Points, in no order, along strands that fork, close into loops and pass close to each other.
In the rows, 128 means zero.
Points whose rows are less than 125 apart are linked; no others are. Some points are linked to none.
J_276: [153 122 128 114 127 104 165 103 122  95 130  99  52 105 158 147 114 105
 136  95 125  85 145 135 102 158]
J_273: [117 158 143 110 115 165  71 184 118 164 123 164 168 113 112 112 128 152
 124 155 139 146 120 123 104 120]
J_495: [109 208 100  89 109 134 124 119 109 158 126 157 188 131 141  96 152 101
 125 150 140 167 108 139 118 186]
J_448: [129  97 141 163 139 219 100 152 165 195 142 157 171  94  99 135 111 148
  94 139 163 112 144 109 125 107]
J_367: [102 152 102 177 142 153 104 148 138 184  74 132 186 125 126 125  78 182
 153 186 132 169 131 120  98 143]
J_748: [132 132 150 117 119 165  94 171  74 157 100 107  94 145  86 145 117 131
 166 140 152 111  78 100 110  85]
J_950: [140 127 133 124 120 102 180 119 131  95 120  68  87 216  85 137 111 142
 174 155 134 153 104 130  99  99]
J_723: [122 123 131 138 124 163 130 116 180 137 168 147 191 117 131 142 178  67
  46 154 137 135 123 118 173 137]
J_124: [113 114 131 163 119 139 162 135 154 145  76 120 122 177  93 134 103 172
 153 199 146 144 112 101  81 109]
J_734: [111 132 119 146 156  98 153 133 163  72  96 106 140 122 124 137 135 145
 151 151 104 138 114 127 119 164]
J_422: [114 167 128  82 119 141  81 115  32 135 112  90 147 106 127 122 130 106
 148 106 107 115 106 146 167  84]
J_744: [148 100 113 189 136 120 188 129 239 138  72 112 117 150 138 155 115 138
 115 161 133 127 135 111 109 128]
J_454: [179 180 124 106 119 183 110  99 107 182 143 200 186 102 144 139 154  89
 102 124 176 140 118 134 109 170]
J_101: [ 83 105 135 157 116 176 146 142 142 120 101 127 184 107  82 122 136 123
 101 173 104 130 155 119 136  75]
J_16: [123 116 115 167 136 108 168 160 213 109 146 102  74 176 115 187 148 112
 139  82 118 138 107  89 137 115]
J_99: [114 147 115 126 116 109  87 136  66 155 132  82  86 164 108 100  73 139
 181 105 148 126 106 135 148 135]
J_695: [131 138 128  73 149 142  99 103  59 156 198 128 125 100 143  91 136 103
 105  84 128 149 126 121 187 137]
J_976: [120 141 126 134 140 108 129 124 118 117  87 113 182 111 134 101 130 149
 141 175 103 145 137 134 112 132]
J_230: [164  93 117  97 135 114 136  97  95 142 168  98  34 131 133 125  97 125
 170  82 147  79 127 137 124 140]
J_138: [135 126 148 110  99 112 101 106  46  97 109  99 108 115 118 138 118  97
 123 120 111 109 126 160 164  65]
J_260: [153 224 111 101 124 168 121  98 113 176 128 193 185 130 130 102 143  88
 122 151 151 184 107 106  97 177]
J_769: [ 95 107 133 161 124 126 191 119 180 100  93 119 120 170  95 127 118 177
 157 180 107 151 149  98  97  94]
J_987: [156 107 125 152 141 166  91 143 151 155 194 183 158  98 127 177 115 114
  65 124 180 134 125 127 151 180]
J_546: [115 126 113 113  81  82 132 164 120 134 138  87 142 121 149 117 135 118
 130 104 120 123 125 148 135 148]
J_632: [135 147 123 134 124 149 104 127 198 184  62 184 206 141 147 106 163 100
  81 179 150 163 134 140 119 138]
J_936: [107 140 143 119  88  96 115 154  86 118 155 105 136 132 117  77 136 126
 130 110 123 135 150 139 146 111]
J_186: [136 102 137 123 142  85 150 137 141  77 142 131  69 133 128 118 143 173
 141 109  96 133 134 115 129  92]
J_635: [ 91 115 127 164 134 198 109 169 212 205  93 154 182 117 112 109 115 156
  99 165 145 131 136 125 126 116]
J_626: [113  99 127 124 122  75 148 158 112 146 150 104  94 119 140 156 129 118
 134  55 130 123 116 110 158 132]
J_794: [152  99 154 128 124 110 127 111 128  75 198 141 126  99 175 147 151 102
  93  90 129  93 178 136 132 140]
J_735: [163 138 106 109 136 143 115 115 109 161 183 193 159  93 153 142 145 114
  72 129 169 153 140 113 129 161]
J_12: [126  81 116 118 179 114 115 127 105 155 214 131 121 115 139 160  86  92
 118  62 166  79 140 130 171 164]
J_574: [131  83 134 147 173  99 172 134 114  72 161 104  89 152 118 144 142  84
 137  72  88  84 119 139 170  63]
J_737: [124  83 126 154 144 185 106 165 169 169 167 179 141  93  87 151 126 145
  81 128 166 123 115 112 136 138]
J_603: [130 131 135  99 131 113 110 115  84  99  92 107 145 119 106 101 111 195
 172 152  85 146 105 145 107 111]
J_18: [160 130 116 121 111 118 136 139 116 125  89 134  82 124 122 121 127 137
 152 163 167 119 120 144  83 177]
J_644: [134 156 118  73 144 129 108 128  84 159 181 170 129  81 136 109 136 127
  96 112 137 169 114 111 159 164]
J_472: [123 141 139  98  94 151 136  96 125 129 203 143 148 111 144  98 173  66
 110  88 125 110 147 148 138 190]
J_957: [104 151 130 121 100  85  91 144  63 105 125 109  83 151 116  89  96 146
 153 118 120 136 133 139 154 130]
J_830: [112 102 118 134  94 121 120 152 174 126  86 181 140 126 136 138 149 138
 106 149 131 135 125 122  94 146]
J_622: [137  90 145 104 133  98 118 100 101  92 210 143  85 115 186 160 100 129
 112  59 140  85 158 127 124 119]
J_255: [ 81 105 135 161 136 172 124 141 233 170  64 120 189 129 124  92 108 157
 103 186 130 117 116 146 119 122]
J_696: [119 117 123 161  87 128 122 152 177  96 122 142 135 126 135 155 169 102
  84 118 122 111 124 143 132 160]
J_94: [154 141 129 150 131 128 140 104 119 150  59  94 119 157  83 131  92 171
 164 201 149 135 119 109  81  95]
J_634: [105 193 155  99 116 178  64 147  64 142 112 102 174 113 136 119 138 100
 148 123  94 150 103 115 142  89]
J_593: [117 146 121 138 123  76 155  87 102  82 124  49  87 193 110 111  86 152
 188 155 112 143  99 152 117 119]
J_306: [114 114 130 180 141 106 175 156 203  70 132  93  97 145 110 158 156 117
 142  82  80 114 129 103 150 103]
J_501: [109 100 120  73 121 145 123 101  90 122 160 103 115 112 144 102 151  60
 137  85 121  92 142 158 138 163]
J_180: [103  86 125 159 132 164 155 113 177 136  91 135 186 100 133 123 150 120
  73 174 108 130 162 124 137  92]
J_478: [116 110 131  58 157 156  95  83  67 131 194 149  96 105 136  91 149 100
 145  76 125  97 131 150 163 151]
J_175: [154 156 128  74 109  97 125 101  86 140 141 160 136  88 159 106 141 167
  90 109 114 179 129 123 149 132]
J_461: [117 141  96  97 147 108 158  99 131  57 114  95  72 111 168 120 139 103
 163 103  90  97 156 162 125 159]
J_820: [101  95 111 177 121 122 158 128 237 149  53 123 159 158 141 128 118 152
 106 188 130 133 145 135 101 124]
J_232: [149  65 126 139 137 150 168 140 157 143 122 104 112 138  71 160 150 121
 134 118 136  92  82 111 128 116]
J_762: [114 134 150 178 126 127 150 156 226  64 133 110 121 133 138 155 171 106
 113 118  86 108 148 146 126 122]
J_356: [129  82 135 112 190  95 117 105  96 106 210 121  87 129 161 151 110 107
 124  56 138  71 140 125 173 116]
J_620: [149 157 121 129 130  87 175 108 169 105 114 130 164 104 185 111 186 111
 101 119  95 139 167 132 126 157]
J_351: [140 104 129 117 135 100 152 163 124 134 140  92  61 180  89 119 118 141
 171 127 147 141  83 113 114 123]
J_637: [118 193 104 152 132 148  76 148 142 175  80 168 223 150 154 126 104 138
 151 179 146 176 115 137  90 157]
J_459: [146 153 105  79 100 114  99  93  64 155 102 136  98  92 158 121  94 161
 110 115 131 152 120 152 159 141]
J_465: [126 125 139  73 149 103 118 103  70 115 101  94 111 145 100  99 111 169
 191 112  95 121  72 167 145  69]
J_240: [124 147 134 104 114 143  60 164  74 150  97 142 114 121 109 135 112 157
 130 163 152 140 105 114 113 102]
J_836: [143 127 121 204 118 115 189 141 228 123  91 136  79 155 162 169 119 141
 112 127 145 115 157  91  97 134]
J_443: [ 94 190 121  72 108 152 118  94  69 134 115 141 165 135 149  86 145 102
 157 127 104 156 134 165 118 161]
J_17: [147 107 110 118 178 134 104 114 111 138 235 164 140 111 132 160 111 107
 108  47 175 110 142 126 165 203]
J_591: [139 126 159 119 113 143 139 103 121 100 183 173 173 105 130 127 182 109
  92 106 108 118 159 130 141 132]
J_862: [126 216 129 117 128 135  83 144  97 181 101 129 213 125 163 110  90 162
 174 142 109 165 117 132  93 152]
J_263: [122 181 125 110 126 132  84 148  80 165 117  73 118 138 123  94  66 164
 191 144 142 129  98 152 109 146]
J_661: [111 129 123 168 147  93 184 119 167  44 106  99 128 162 111 146 112 156
 166 169  86 146 150 144  97 110]
J_464: [156 128 137 180 132 123 160 127 195  69 107 155  62 139 152 172 138 138
 116 133 128 120 158  96  94 109]
J_960: [159 134 115 118 100  98 165 113 120  97  98 125  48 145 140 154 111 141
 160 122 133 114 125 133  90 167]
J_829: [141 102 108 154 128 109 135 149 134 141 141 145  92 108 120 163 116 154
  95 144 142 143 149  86 145 130]
J_933: [105 103 144 162 123 155 134 135  85 104  88 114 138 133  57 135 120 135
 147 159  86 119 135 121 134  62]
J_797: [148 104 154 142 139 132 108 136  93 136 174 126 114 114 108 128 149 108
 121 119 169  92 121 125 135 131]
J_639: [156  90 141 167 151 115 146 118 183  90 107 140 104  99 165 161 137 111
  69 169 146 109 172 116 114 110]
J_614: [140 106 140  71 131 102 141  94  82 127 130  91  43 152 125 102 103 151
 175  87 127  87  92 161 136 104]
J_310: [145  97 136 139 110 116 144 110  74  81  96 128 110 109  93 146 114 130
 120 139 107 112 157 142 140  51]
J_971: [132  68 144 116 168  86 116 114  75 111 184 123  70 149 127 114 129 104
 137  75 123  87 116 137 169  72]
J_226: [126 135 118 162 119 136 128 137 199 123 134 142 157 115 142 145 157  93
  49 121 131 135 140 120 160 166]
J_795: [146 151 121 135 137 111 151 100 144 106  98 151 188 104 153  91 172 108
 118 169 111 152 162 145 121 153]
J_496: [ 96 207 159 125 129 153  62 148  86 158 106 102 191 133 139 124  89 164
 172 146 105 166 121 109 124  93]
J_119: [128 137 134 118  94 157 107 151 152 160  98 192 193 118 132 102 172 138
 103 161 138 145 137 129 100 123]
J_309: [142  92 134 138 134 113 175 152 165 128 164 109  57 202  97 142 138 124
 162  79 137 137 102  81 138 117]

A piece is all that can be reached along the links. How many separate loops has the piece of each point below (a circle has one, a figure eight two, a Y none), and how many tips (points with one link)?
J_735 | loops 0, tips 5
J_723 | loops 0, tips 4
J_661 | loops 0, tips 4
J_936 | loops 0, tips 2
J_422 | loops 0, tips 2

A tip is a point with one link. Name the tips that can be reached along the links from each point below, in the order of the rows.
J_138 | J_367, J_180
J_12 | J_574, J_459, J_443, J_17, J_639
J_734 | J_18, J_94, J_461, J_620
J_351 | J_748, J_723, J_632, J_593
J_546 | J_626, J_263
